Points on a hilly landscape, in no order, each with its height.
A ball rolls from a point to whichever of its 2 nearest points has the largest drop for the distance, and stops where none of them is lower. Distance is the straight distance between rows; heights are no part of it.
vufe height 19.7: 99	116	84	111	93	92	91	109	97	142	83	87	116	98	81	93	56	46	90	120	107	117	93	125	72	116	132	94	99	97	107	117	100	89	116	108	117	129	60	101	74	99	104	112	94	114	88	87	118	127	132	72	97	55	106	91	116	82	119	102	91	133	60	94	123
bov height 36.0: 111	104	108	87	102	100	127	71	81	111	80	93	94	134	92	88	74	83	102	106	109	93	99	115	81	121	123	105	93	90	94	82	81	102	106	97	79	128	87	122	74	102	80	123	122	115	84	76	116	49	129	94	94	67	99	71	89	119	125	98	101	110	96	128	129
belof height 12.5: 92	106	95	114	103	156	106	120	83	109	119	88	111	69	77	111	100	122	125	80	100	112	102	110	89	81	79	89	128	102	116	101	96	85	104	92	112	58	100	100	115	77	83	107	83	111	114	114	118	107	116	82	105	111	124	82	75	74	86	104	114	92	97	70	82
duge height 60.9: 110	98	116	89	87	84	93	88	85	77	111	120	102	120	141	93	121	87	84	96	111	91	106	89	118	113	96	108	103	91	89	88	92	117	94	103	79	128	118	104	101	113	101	80	102	69	111	102	71	72	86	116	92	109	81	123	97	125	89	108	70	83	112	110	112
Kida height 25.7: 112	114	98	103	93	86	105	94	90	126	103	85	115	90	95	96	70	64	93	110	106	118	89	129	72	127	118	92	100	95	96	98	97	92	95	86	101	111	77	94	93	97	81	106	89	109	87	93	106	103	132	81	97	64	113	78	116	103	110	112	89	126	69	112	127
Rez height 78.8: 126	98	105	114	75	50	82	79	105	99	112	111	109	116	116	98	101	81	70	113	81	111	112	91	125	133	88	95	59	89	94	93	119	80	74	97	96	140	100	66	108	121	108	78	96	84	89	85	67	87	72	109	93	97	72	126	137	121	110	93	58	105	132	123	116
Tisig height 10.3: 88	109	96	115	98	147	77	153	110	122	96	97	131	88	74	79	64	75	103	100	82	111	98	97	78	77	99	74	128	76	134	115	99	124	117	150	151	113	79	139	70	83	121	87	116	105	114	107	140	142	128	59	131	94	83	103	94	49	89	82	100	97	67	47	85
pefa height 19.6: 96	96	110	119	94	71	85	104	98	99	126	100	118	75	106	114	133	126	103	91	113	126	115	76	145	105	67	98	103	83	109	101	113	83	79	111	92	110	122	85	119	110	111	49	97	87	124	120	68	98	69	118	94	149	90	150	103	103	93	104	85	88	130	102	91
sil height 25.4: 115	103	98	93	111	79	130	85	97	114	93	99	101	104	90	98	92	143	75	106	96	141	100	128	106	100	93	102	89	98	95	97	99	102	89	81	107	101	129	75	115	91	94	86	110	127	76	93	125	107	105	111	101	96	91	70	93	109	114	117	119	127	115	133	90
Teme height 74.7: 119	81	107	81	103	93	90	93	108	93	76	114	96	164	139	86	100	79	81	118	73	61	99	72	115	109	110	111	63	107	94	109	93	108	85	110	94	150	115	107	85	106	113	76	112	107	111	76	94	81	80	123	91	100	67	108	92	116	114	109	84	82	137	137	112
famif height 75.1: 97	82	111	111	118	119	100	96	90	94	118	94	104	88	99	124	134	145	112	84	87	110	111	92	135	101	76	88	120	114	116	110	112	74	85	93	90	70	113	82	130	86	82	113	92	116	124	107	93	79	98	115	97	146	103	106	85	103	100	107	110	90	126	86	86
Rul height 36.4: 79	108	98	94	103	139	110	109	101	79	90	103	86	103	91	109	105	109	118	95	122	74	98	84	91	68	108	110	132	104	104	107	97	117	119	89	82	65	99	124	108	96	101	127	96	89	107	106	110	101	100	100	101	105	111	93	78	97	80	96	119	79	87	87	88
sogor height 86.3: 121	88	111	115	82	71	85	80	89	93	132	100	98	90	119	98	109	79	87	85	77	98	101	94	112	139	87	82	83	103	92	85	120	79	83	92	90	106	74	64	120	120	72	113	74	84	97	100	66	65	103	112	96	109	93	121	123	132	118	95	69	111	101	107	118
mel height 19.1: 90	112	94	118	104	143	95	129	97	134	79	98	122	79	68	78	66	70	110	111	98	110	86	106	61	80	119	82	127	86	137	113	78	114	127	125	136	96	64	130	67	83	102	109	102	121	92	109	147	123	140	54	113	75	95	90	82	51	94	87	113	100	69	68	89
Femut height 41.2: 90	93	98	96	92	136	104	114	107	79	89	106	87	105	95	111	120	103	130	95	100	65	114	70	113	59	99	110	110	99	109	105	98	108	110	100	90	81	106	130	101	100	119	115	109	90	115	110	94	89	74	100	90	112	106	104	92	77	76	94	99	56	113	81	92
vavuk height 76.3: 115	98	91	88	95	72	94	88	119	104	69	107	99	164	113	88	82	62	80	131	82	71	105	92	105	122	116	114	54	104	79	105	102	98	88	106	92	157	95	106	82	114	109	86	116	105	93	55	96	88	90	115	92	71	83	96	117	126	128	103	87	110	123	128	130
Sez height 35.9: 123	120	98	101	79	56	106	75	85	120	105	86	114	115	106	95	64	67	58	110	94	127	103	147	100	137	111	100	83	84	86	93	114	81	65	93	91	130	84	68	111	114	81	101	87	100	75	77	84	88	118	105	97	65	97	84	120	140	129	102	71	138	89	126	133
gutu height 35.5: 77	106	101	104	121	154	97	107	118	96	80	105	79	121	76	115	99	138	130	94	89	81	112	74	105	75	100	108	103	116	125	115	106	85	129	107	99	78	99	99	112	88	95	135	114	145	112	90	132	101	120	113	109	116	98	92	91	72	100	96	139	97	119	73	82
Tamu height 39.9: 94	79	92	108	95	107	89	91	118	90	85	106	80	101	104	101	116	65	118	107	98	44	100	66	94	100	120	95	92	126	101	102	101	101	118	101	93	96	70	122	84	111	102	141	99	99	104	83	88	67	82	100	103	98	98	120	114	96	104	94	98	71	92	86	116
femev height 64.5: 88	95	97	90	104	113	138	98	99	73	111	105	77	110	92	125	131	145	102	86	91	105	109	106	124	63	80	107	99	100	96	100	104	96	86	99	86	69	130	104	126	101	112	93	107	94	110	129	107	105	72	104	83	109	114	86	77	100	81	87	119	85	129	91	70
gol height 30.3: 118	89	104	134	110	132	66	110	106	127	95	96	131	101	77	114	84	72	115	105	66	114	97	82	111	114	83	81	96	93	129	103	112	67	113	114	120	132	86	82	79	82	88	110	114	138	122	86	116	96	104	95	110	107	87	98	134	87	101	100	96	96	114	70	107
tazuf height 31.3: 76	109	91	104	106	136	106	114	106	93	74	108	96	101	89	97	81	96	113	106	137	81	92	86	79	74	121	107	144	98	106	113	95	127	135	96	93	82	87	125	98	97	98	126	91	101	100	98	122	114	120	97	110	90	99	104	83	85	87	102	120	90	71	83	92
sef height 43.7: 115	118	102	89	86	82	103	103	79	105	142	89	124	59	111	89	95	86	99	88	115	121	86	130	92	104	101	102	123	86	89	94	89	112	92	91	103	87	117	91	108	103	87	65	66	72	94	126	75	125	113	82	83	96	122	92	99	99	79	118	83	109	63	105	107
kefi height 24.5: 72	115	109	112	103	150	93	135	107	101	75	106	128	110	75	101	69	90	112	108	119	95	96	73	95	73	106	103	150	92	129	117	100	121	134	104	99	100	84	116	91	84	100	109	102	113	116	91	135	123	129	90	119	102	91	108	94	66	83	101	116	81	78	74	88
dum height 71.4: 123	76	118	59	101	92	114	74	75	75	100	117	73	153	140	69	109	97	73	101	70	73	103	108	106	115	97	111	68	104	89	87	77	111	82	107	87	134	104	119	81	113	112	95	119	102	99	94	89	40	98	119	93	96	73	94	65	148	123	89	91	76	122	133	113
fasez height 37.1: 99	94	103	89	117	97	139	105	103	97	104	105	113	112	86	119	100	144	77	100	97	149	98	118	130	81	76	99	99	82	109	103	107	99	80	107	106	97	147	79	120	92	110	59	115	120	92	111	125	119	84	101	86	108	84	85	83	99	85	115	111	97	135	113	71
fedug height 29.4: 68	106	91	80	110	91	112	95	110	89	83	105	72	90	113	85	106	105	104	98	133	75	86	114	68	90	131	110	112	116	74	100	86	125	119	84	89	63	89	119	99	99	106	120	88	76	84	106	101	121	104	99	103	86	132	88	80	113	99	93	125	103	68	107	91
sofo height 34.6: 88	115	96	81	94	104	119	101	92	94	94	97	88	78	103	85	102	101	102	93	126	99	89	119	77	78	125	113	126	98	79	102	85	126	111	80	87	70	108	119	93	99	107	106	86	74	92	121	102	129	104	83	90	85	126	86	82	102	80	104	113	105	60	103	90
Bufil height 63.7: 104	88	121	71	109	91	92	90	80	69	118	116	97	121	154	97	126	113	79	94	101	101	101	110	118	122	89	111	121	102	85	85	95	115	92	98	78	118	117	93	115	103	89	102	96	77	106	103	77	75	107	135	110	131	87	117	70	145	105	102	97	90	99	114	101
nos height 31.2: 90	94	106	115	116	155	82	119	116	114	86	98	110	104	73	120	99	124	127	98	80	102	110	69	116	86	85	100	113	99	133	115	112	82	120	114	110	94	100	89	105	80	93	119	112	150	120	92	132	111	115	109	117	126	96	95	103	67	101	99	125	94	117	64	79
vefo height 51.9: 111	80	114	118	102	110	70	99	103	95	114	97	116	95	116	123	117	86	111	88	87	93	103	74	135	123	89	85	128	108	127	114	111	79	105	99	84	122	99	81	109	99	83	116	92	119	122	87	74	75	99	116	108	140	89	140	112	102	103	114	84	92	116	98	107
Gosor height 40.8: 95	105	99	83	101	95	127	80	100	114	66	95	76	130	85	74	75	77	110	110	118	71	94	113	74	89	135	115	75	99	83	98	80	118	112	92	85	113	82	139	65	106	108	114	126	103	78	77	116	69	104	78	81	54	113	81	90	104	117	96	112	106	89	131	115
lig height 43.1: 77	84	92	97	97	117	89	104	125	77	82	108	77	101	111	103	129	87	129	101	98	45	107	55	106	78	110	106	103	118	113	108	100	108	116	100	94	75	86	135	94	108	116	132	104	90	108	96	82	84	72	111	99	118	101	117	98	81	87	92	105	61	105	83	99
Das height 47.3: 113	89	118	92	93	95	126	79	70	86	117	103	113	108	118	96	103	119	79	88	101	127	104	104	121	101	75	96	112	77	118	79	91	103	76	102	89	113	136	95	103	98	96	59	107	84	100	117	83	68	84	101	81	109	82	103	91	115	70	112	71	78	130	116	97
ropid height 67.0: 94	77	104	85	101	90	116	92	115	71	100	110	76	118	112	108	138	134	102	96	77	74	111	81	124	84	88	108	78	109	97	102	99	98	86	100	90	86	123	112	114	107	118	94	109	90	111	115	89	90	62	118	89	121	103	97	80	105	95	87	109	77	136	109	82
Mur height 78.2: 101	85	108	90	116	144	115	85	93	87	90	103	81	126	105	114	119	132	116	86	73	67	114	75	126	88	96	96	114	120	124	108	96	83	110	94	77	85	116	103	103	89	94	131	115	129	116	96	108	61	103	123	95	124	89	88	77	88	101	99	114	80	130	96	88
bamem height 13.0: 75	123	90	107	104	96	86	111	95	158	57	88	110	100	71	74	52	57	96	133	107	124	98	129	62	103	140	101	93	101	123	130	87	96	133	123	125	139	62	123	61	97	105	118	96	131	86	89	141	136	140	70	96	63	98	92	97	66	128	103	114	151	61	102	115
non height 73.4: 80	91	99	106	120	126	96	101	110	94	108	98	83	88	84	126	136	149	120	87	91	95	115	90	118	91	82	98	106	119	104	106	109	77	91	97	103	56	108	88	131	91	101	123	99	113	121	107	101	105	94	116	109	131	112	96	88	95	102	90	119	91	117	77	82
nilik height 20.6: 102	107	103	115	116	108	86	106	105	126	88	96	107	89	81	103	80	111	104	109	96	121	100	108	82	116	97	94	98	109	104	101	108	88	116	91	107	108	96	80	92	82	86	116	98	131	98	89	124	113	122	105	121	97	103	80	113	102	118	108	117	129	91	104	105
Selu height 6.2: 106	96	87	119	96	91	71	122	120	116	111	96	110	75	92	105	111	95	104	100	86	112	100	92	95	112	75	85	80	104	92	97	122	96	87	104	129	91	87	82	97	94	107	98	103	96	108	104	90	127	86	96	120	112	107	101	125	94	107	89	100	113	90	86	98
lipov height 49.1: 101	84	104	122	107	131	82	106	96	100	114	93	111	82	102	114	110	95	121	83	96	82	97	78	106	116	93	80	128	123	115	103	108	81	112	96	90	85	85	86	108	89	75	132	81	110	115	91	83	77	115	113	109	124	104	111	106	104	100	112	99	89	90	80	110
zalo height 61.9: 86	99	87	82	100	89	144	106	110	66	120	105	82	107	81	135	133	149	85	91	98	125	97	129	129	61	78	114	94	95	86	100	102	97	83	108	92	69	139	94	139	111	119	73	105	90	94	135	109	139	59	100	79	111	108	95	82	111	85	88	120	97	134	97	59
sukov height 54.6: 110	120	87	110	76	95	96	94	80	95	122	92	120	85	117	108	67	40	93	93	130	96	88	107	80	114	127	94	113	78	92	86	102	100	99	110	92	117	63	96	98	125	81	97	75	68	101	94	77	89	118	74	87	64	103	115	127	97	89	107	55	100	68	89	133
nub height 39.8: 102	115	94	92	89	86	105	101	90	97	119	93	104	68	118	83	98	78	99	91	129	98	83	124	80	106	120	106	122	102	78	88	89	119	104	91	94	76	95	102	103	105	88	98	67	66	90	116	77	120	115	85	88	88	120	99	95	106	84	112	92	105	48	106	109
gopen height 22.8: 79	95	86	102	117	84	101	96	110	117	82	96	79	71	93	83	91	86	105	111	130	78	83	111	50	108	129	99	90	128	82	100	95	106	117	87	99	70	61	114	87	103	98	135	84	90	78	92	99	112	119	87	108	74	125	95	100	104	119	89	125	117	62	112	111
zasil height 87.4: 106	84	100	114	109	71	80	88	102	98	106	99	96	95	113	98	105	79	89	102	91	85	97	100	97	144	101	91	88	126	83	94	112	85	97	87	88	104	76	73	110	106	77	126	78	92	98	83	77	84	113	120	110	102	106	110	119	139	131	96	91	121	89	111	123
Samu height 18.1: 85	108	98	112	92	140	81	137	112	108	86	102	122	93	76	97	76	74	113	114	108	97	101	76	94	78	105	90	124	86	122	111	105	116	122	125	124	108	85	123	76	88	116	97	104	104	117	99	121	127	117	79	124	95	90	109	114	61	79	96	100	84	78	63	92
zoguv height 57.6: 114	104	94	109	78	106	105	95	83	89	112	94	100	82	104	95	87	57	109	91	119	84	102	100	76	97	120	99	100	90	88	87	87	106	102	93	88	95	69	112	83	117	94	117	91	66	89	107	81	66	93	66	87	68	111	107	118	95	83	98	67	74	84	85	124
tiged height 85.2: 119	88	121	116	79	94	83	88	74	94	141	97	107	79	119	105	124	87	110	76	88	105	115	87	117	130	81	82	104	97	110	90	109	74	86	95	81	106	86	79	115	115	78	101	77	81	107	112	60	55	96	105	87	125	93	140	114	109	97	101	63	90	113	98	118
Maku height 31.0: 105	108	97	84	102	85	128	89	114	110	82	99	85	116	89	93	91	132	90	108	92	117	100	115	96	89	104	109	77	99	89	104	100	113	96	85	110	100	127	95	96	96	116	87	120	124	85	101	133	118	95	104	98	85	95	65	96	92	105	109	125	117	121	129	82
kad height 71.5: 71	91	98	90	127	106	108	91	118	67	95	109	66	106	103	119	125	147	115	94	92	80	104	94	103	95	105	106	88	129	88	112	100	96	105	90	97	61	108	95	131	92	101	127	108	104	106	99	117	114	95	123	108	124	110	90	85	111	111	81	137	100	114	95	79
zuk height 13.1: 95	109	84	117	100	128	100	113	102	147	73	87	98	89	64	76	61	67	113	116	103	98	90	107	59	90	121	95	104	99	119	109	84	109	131	121	131	105	54	130	55	88	112	125	108	122	84	103	140	110	126	52	107	61	100	85	98	64	105	89	118	113	68	82	95
gile height 81.6: 111	102	113	127	97	97	82	102	97	115	117	99	139	95	96	117	98	103	103	96	93	130	108	71	131	108	67	81	92	75	132	104	111	79	78	120	110	139	117	98	91	95	115	49	119	112	123	101	92	89	76	96	90	126	76	135	129	72	83	102	67	79	142	94	107
kur height 76.8: 105	80	113	103	118	133	99	86	100	106	94	97	97	108	97	117	119	128	113	87	70	91	109	73	135	102	88	83	117	114	133	108	103	74	102	99	91	98	113	81	106	84	86	120	108	141	124	91	102	70	102	121	103	134	92	98	98	94	103	107	109	92	129	94	87
nadi height 68.9: 80	101	102	73	127	81	102	83	99	54	98	112	61	111	123	102	124	141	90	99	110	82	94	114	94	114	108	114	100	120	70	91	89	109	103	95	91	75	111	102	130	95	94	119	103	83	94	97	107	111	107	134	110	115	110	94	64	146	124	85	137	106	103	111	90
Sava height 51.8: 112	125	101	104	71	77	87	96	80	94	131	99	120	82	121	97	86	63	88	90	124	114	97	114	90	118	111	102	103	77	88	84	105	98	85	101	90	116	93	83	105	121	86	76	79	60	97	96	67	97	109	92	93	86	106	122	129	102	84	107	54	108	79	103	126
Buso height 24.4: 100	95	85	126	111	136	69	139	106	129	98	91	105	67	79	92	85	94	112	99	98	96	90	106	59	98	96	82	112	115	110	105	108	95	125	116	141	78	58	104	88	80	97	121	87	115	104	105	116	130	122	77	130	98	106	88	96	73	108	89	119	114	67	59	94
siz height 45.5: 113	121	93	86	77	32	105	88	94	101	118	96	107	81	111	80	103	106	66	111	111	135	94	135	115	107	97	113	96	93	80	80	96	113	75	87	105	85	128	74	113	113	104	56	87	70	74	112	67	134	82	106	95	101	105	102	106	115	93	109	78	122	85	127	95
nid height 13.4: 106	105	107	122	88	76	74	115	107	99	126	101	114	68	102	111	129	106	110	95	105	118	110	86	112	104	69	97	89	91	92	94	113	90	87	104	113	90	106	91	111	102	109	70	96	77	112	116	72	115	75	108	103	130	105	131	125	98	98	95	83	97	107	88	99
lotes height 70.9: 64	86	85	85	119	110	104	102	133	83	91	104	61	107	87	108	124	139	122	103	78	73	103	84	99	78	101	109	65	111	89	111	114	99	106	98	113	60	100	108	117	101	124	118	119	103	98	102	116	126	83	106	111	104	114	83	97	86	102	80	137	96	107	86	80
dogo height 40.7: 124	118	94	89	73	34	107	78	87	109	109	93	114	107	114	78	89	93	55	118	98	126	102	146	109	127	101	109	91	92	84	86	101	103	66	85	97	116	112	65	109	119	88	79	92	87	63	92	72	108	105	111	97	81	89	94	105	130	109	105	71	130	82	141	117
zute height 42.7: 112	102	109	86	99	94	140	86	79	92	109	101	109	103	106	107	101	133	82	84	106	135	99	127	118	88	82	97	114	81	104	87	96	110	76	91	94	90	139	91	112	93	95	69	103	94	92	117	105	96	88	96	89	99	103	79	80	104	76	112	99	93	116	117	81
bodov height 25.9: 90	98	108	108	107	106	102	112	109	96	116	104	122	95	101	131	119	133	103	91	116	132	105	91	137	86	73	104	121	81	110	114	116	92	84	107	94	101	132	93	121	94	109	57	103	102	123	112	96	105	85	108	98	139	98	119	92	98	87	110	98	85	123	91	83
kod height 82.7: 110	91	121	128	90	111	88	93	76	112	126	94	133	84	104	117	114	103	115	81	95	123	122	76	136	107	65	78	111	80	146	102	107	67	77	109	96	123	114	94	97	97	96	65	103	112	123	112	75	65	80	94	86	136	91	140	113	77	85	112	65	75	140	89	100
labap height 36.6: 124	89	86	120	98	146	57	127	114	129	87	88	110	107	67	98	80	65	119	104	55	86	99	72	96	91	79	86	80	91	129	101	104	86	116	147	144	137	77	121	60	85	106	108	138	129	115	93	119	98	91	69	110	88	82	93	129	56	97	82	94	82	103	42	98
Dileg height 19.0: 93	107	89	114	108	135	98	129	100	118	111	87	99	63	76	102	97	114	121	89	102	101	99	110	68	83	93	92	118	110	101	110	103	99	116	99	125	55	79	100	110	79	98	114	80	110	106	115	118	134	119	80	114	104	119	84	78	79	93	98	126	110	78	69	87
setet height 54.7: 111	117	115	107	72	100	108	102	73	86	128	100	114	79	107	95	104	89	110	84	120	113	105	102	96	89	98	102	109	72	108	79	86	103	92	101	84	99	120	117	96	110	105	62	92	59	109	128	77	88	81	90	86	98	108	117	114	89	61	99	60	79	103	93	106
Bize height 69.4: 115	80	105	69	105	75	115	69	87	71	103	117	71	133	133	76	119	122	65	102	80	90	98	116	108	115	94	112	79	108	72	82	84	117	79	97	90	110	115	103	102	107	108	91	116	85	90	98	90	63	93	135	99	107	80	90	69	151	125	92	104	93	118	129	99
sato height 77.6: 125	93	98	100	86	54	92	81	113	100	85	106	102	137	112	88	90	75	70	128	70	91	107	93	119	133	95	100	50	102	86	99	112	90	74	99	96	139	99	80	97	115	108	86	101	100	89	75	80	77	81	114	96	84	73	104	126	125	125	98	74	108	130	129	124
gemat height 39.0: 82	114	109	91	131	103	103	113	108	91	104	100	113	101	100	128	97	144	99	93	121	135	96	115	112	94	95	113	130	108	92	116	108	105	103	92	101	92	120	72	133	84	85	102	90	115	99	99	128	140	120	115	113	124	107	99	86	105	103	121	132	120	106	102	79
lado height 33.9: 129	97	86	135	98	137	59	112	117	123	93	93	120	106	78	107	71	44	110	109	58	95	94	82	96	110	91	76	84	99	126	101	112	71	117	133	133	147	66	98	61	90	99	118	124	134	116	88	113	97	87	76	110	91	88	105	143	75	103	82	91	95	105	49	113
teti height 68.8: 89	71	98	90	110	100	106	91	126	86	87	106	59	116	108	97	127	125	115	102	61	55	108	67	115	91	94	100	56	116	94	105	104	100	94	92	102	81	108	112	102	105	118	113	119	110	106	94	101	86	71	116	99	106	104	88	103	88	108	85	116	85	127	107	95
Revi height 29.0: 112	92	83	136	96	123	72	128	104	123	100	96	109	74	80	102	79	56	110	102	96	92	88	95	65	105	104	76	95	111	106	97	107	85	116	121	128	100	50	100	79	94	101	126	99	113	102	98	105	109	105	65	117	83	97	99	123	85	105	84	93	106	76	59	115
Giv height 49.3: 108	112	83	80	79	40	106	93	112	102	88	99	97	104	109	79	108	100	68	126	104	117	100	125	111	96	108	118	74	93	76	97	97	121	77	85	109	98	131	89	100	113	123	64	105	75	76	97	87	137	75	112	97	88	99	94	107	105	99	100	89	121	96	131	95
tudu height 3.8: 100	102	103	113	98	140	107	109	77	94	118	90	113	81	90	112	110	109	121	81	108	104	109	92	106	82	83	90	133	93	117	94	99	89	100	88	87	71	110	111	111	87	83	103	88	96	119	116	96	81	106	92	100	115	116	90	89	85	75	110	92	70	100	79	94
rufu height 32.6: 95	83	73	129	106	106	83	123	107	124	93	94	99	63	85	96	85	55	105	111	125	75	79	91	53	106	117	86	98	127	94	99	108	94	122	113	123	86	33	103	77	107	103	136	75	98	88	94	93	110	113	79	114	70	107	107	119	92	110	81	102	103	59	74	114
fafuz height 15.9: 97	104	97	93	113	86	105	88	92	106	92	93	86	87	97	91	91	110	101	96	115	88	92	116	71	119	114	95	101	120	83	88	91	102	108	85	92	85	85	102	101	101	76	127	88	104	87	90	104	90	133	104	103	89	121	80	92	125	123	105	121	130	75	121	116
gede height 8.8: 102	107	104	73	110	65	106	75	83	103	100	97	82	99	113	88	97	122	84	98	110	103	101	136	79	129	113	103	91	119	75	87	89	109	96	90	89	98	102	97	110	103	79	123	89	103	73	87	97	97	133	123	105	97	113	80	79	148	140	109	123	142	80	139	115
Bida height 30.6: 107	117	99	90	101	75	113	73	89	125	87	88	108	119	97	93	68	71	83	112	110	116	103	135	82	128	127	102	97	96	90	94	97	99	92	93	87	131	88	97	95	104	83	111	105	111	76	77	107	90	130	99	95	66	106	79	105	123	127	109	90	134	80	132	134
romi height 80.2: 120	94	111	121	83	80	83	96	106	100	111	109	116	110	113	102	104	84	94	107	82	106	113	73	129	118	85	96	72	90	109	99	107	87	82	107	102	140	107	85	99	112	116	71	109	100	112	96	78	87	71	103	87	112	71	132	137	88	92	104	66	91	138	112	115
kefo height 36.3: 98	103	103	82	113	110	112	95	114	98	68	108	85	143	102	97	87	124	105	108	97	81	103	89	97	88	113	115	83	105	96	100	95	113	109	94	94	115	118	114	87	95	108	96	122	122	100	85	132	94	108	112	97	87	95	80	88	100	109	111	128	101	122	126	94
Deler height 25.6: 105	97	108	118	115	131	90	109	102	118	92	92	122	100	82	112	88	104	115	96	87	118	99	92	103	110	84	87	115	100	120	102	107	82	115	94	105	106	104	83	90	77	82	110	103	133	111	87	118	97	117	102	116	107	95	85	115	93	103	112	112	109	111	84	98
nito height 52.8: 87	119	82	76	92	58	113	104	118	104	87	95	86	92	100	88	110	114	78	115	99	122	97	124	108	82	107	118	84	96	82	115	98	124	92	89	117	86	125	97	108	104	136	81	105	88	80	110	107	164	79	101	97	88	109	83	95	94	101	104	114	120	87	122	77
Foso height 16.9: 110	100	101	72	107	58	114	77	81	90	106	104	90	102	108	87	105	148	65	97	97	124	96	138	101	124	98	105	100	109	78	86	94	111	84	88	93	95	129	78	122	100	79	101	90	102	76	96	102	100	112	127	105	104	98	79	82	144	124	109	114	131	104	140	97
kesu height 40.1: 79	104	99	91	124	126	98	94	117	86	68	112	69	131	87	105	88	134	126	99	98	64	101	70	90	79	119	114	86	113	106	108	94	105	135	105	88	98	97	111	97	103	100	132	125	137	105	79	138	94	119	127	107	106	96	88	79	90	117	96	142	106	119	104	90
zomen height 5.0: 74	110	92	114	112	105	104	101	96	152	59	94	96	100	66	77	56	64	115	122	128	104	87	111	49	94	146	105	105	101	115	118	82	103	142	113	114	112	52	139	57	104	95	128	99	130	76	91	136	104	145	64	94	61	102	94	87	69	121	100	124	135	67	109	103
Logi height 83.9: 109	104	126	113	84	118	84	99	66	92	136	94	126	80	112	111	116	88	119	71	111	111	116	76	123	105	82	86	128	85	138	95	95	76	91	101	81	120	109	104	104	108	84	82	90	88	121	115	65	55	96	101	85	133	90	148	108	83	83	108	60	67	118	90	112
gazip height 32.0: 89	104	102	92	111	113	114	116	115	98	101	102	113	113	90	127	101	134	94	102	101	130	107	97	122	75	85	109	112	82	106	115	112	106	94	103	110	98	137	92	113	91	113	69	119	118	110	108	126	127	96	103	103	111	91	94	91	85	84	111	112	96	120	98	76
rifo height 73.2: 124	72	105	75	103	99	112	91	98	84	89	120	83	152	137	80	112	112	78	106	69	69	94	85	117	101	92	105	61	104	96	100	87	105	78	108	92	130	124	109	93	110	120	72	115	107	107	97	88	68	77	120	79	101	72	101	70	121	100	107	87	73	144	136	98
ledi height 56.2: 66	115	85	72	107	91	121	113	128	83	93	104	70	106	86	112	111	132	92	111	93	118	98	125	100	65	114	122	82	101	80	121	110	122	106	97	120	83	124	100	118	105	135	89	113	100	79	119	131	170	89	93	96	89	110	84	84	86	95	93	139	121	96	105	63
Daz height 59.2: 79	114	94	75	105	87	140	111	120	65	111	102	78	101	88	128	120	132	91	98	103	127	95	135	116	58	97	124	101	92	82	116	103	109	98	105	107	74	135	98	136	106	125	79	100	93	87	137	122	168	77	97	87	98	120	94	83	95	86	87	126	116	108	92	56
Pekip height 66.7: 96	91	100	78	108	72	109	85	97	66	103	114	76	110	129	92	127	121	86	97	104	90	101	108	107	107	101	113	100	107	69	91	95	117	89	87	88	80	121	97	115	100	98	104	102	75	99	105	90	97	89	126	104	109	107	97	79	140	104	95	109	102	98	116	90
mita height 44.4: 100	99	97	87	90	87	114	88	106	92	79	105	82	123	107	79	95	77	100	109	112	68	95	103	78	93	122	113	94	99	75	97	86	123	107	84	86	107	92	128	75	105	109	110	118	80	88	83	100	79	91	91	91	68	105	87	103	111	101	95	99	90	89	116	112
Zoz height 36.5: 91	83	79	117	96	97	90	99	121	103	75	105	91	97	100	102	90	43	107	119	121	60	88	76	76	106	126	94	89	119	87	100	109	101	122	109	101	103	43	113	84	117	107	138	93	96	92	75	89	87	93	83	104	67	98	118	130	99	114	87	95	92	79	80	122
nemat height 58.0: 100	114	106	93	90	90	101	101	95	87	104	111	106	103	118	97	109	90	95	102	123	101	99	99	104	100	108	116	121	90	85	91	91	123	101	94	86	104	122	106	97	108	102	78	95	68	108	111	80	103	93	100	100	100	104	110	104	107	78	105	78	88	90	103	102
fases height 47.9: 112	113	111	91	79	76	105	88	73	98	139	95	132	78	126	92	88	91	82	85	115	140	89	134	106	117	96	103	120	72	93	80	95	107	76	96	97	113	130	81	110	110	75	53	84	72	89	109	69	100	115	100	89	103	104	108	107	112	75	117	66	113	82	117	110
puv height 43.2: 92	100	109	97	119	98	87	111	106	91	105	100	114	95	109	114	109	129	101	94	116	110	95	101	111	111	94	107	129	111	89	106	107	101	102	86	94	95	115	79	124	83	82	102	83	100	112	95	102	113	115	123	117	125	104	106	95	117	101	119	117	112	94	98	98
manab height 46.4: 96	96	106	113	107	109	79	122	102	100	118	96	120	76	102	112	112	103	113	92	115	102	91	89	102	114	86	92	127	108	98	102	112	93	106	93	100	91	97	89	113	91	85	106	71	94	123	101	82	111	113	111	111	128	110	114	106	109	95	113	100	99	85	86	105
Kiz height 13.9: 106	111	92	105	106	77	80	115	110	131	105	85	112	69	91	100	95	104	90	112	96	124	96	118	81	118	94	90	89	113	86	107	113	97	98	92	125	91	90	70	102	89	100	98	88	105	88	100	111	144	114	104	122	100	112	87	109	100	117	106	115	137	71	109	104
Fede height 51.3: 103	111	122	101	81	93	114	99	79	92	120	105	120	96	101	106	107	117	106	83	113	122	112	86	125	76	82	106	103	68	124	85	92	102	85	110	88	112	141	115	97	109	118	40	111	78	117	126	84	88	65	96	79	113	90	123	105	85	65	102	66	70	135	102	92
Pes height 60.3: 106	89	96	104	80	82	103	94	110	89	102	99	78	79	103	83	114	74	113	98	103	70	99	91	83	91	101	97	75	106	75	88	95	116	94	84	94	73	75	116	87	114	109	117	100	59	88	104	78	78	68	77	96	82	120	110	121	97	92	77	88	79	91	92	110
Sevi height 62.7: 117	95	105	93	71	92	112	90	91	77	104	103	81	97	106	83	110	86	111	91	105	75	107	89	98	81	99	109	78	89	93	84	88	112	94	88	77	94	101	120	87	110	116	95	107	55	90	115	75	65	59	85	80	85	104	109	115	96	76	89	71	67	115	101	103

For each start below, name the point where the ball stops.
Femut -> Tisig
duge -> Selu
Tamu -> tudu
puv -> Selu
lado -> Selu
teti -> zomen
zoguv -> gede
kesu -> Selu

Two balls start at each pair of points below. Name the first point that both come to, or write none.
Pes, manab -> none
kur, Mur -> none
nito, mita -> Bida
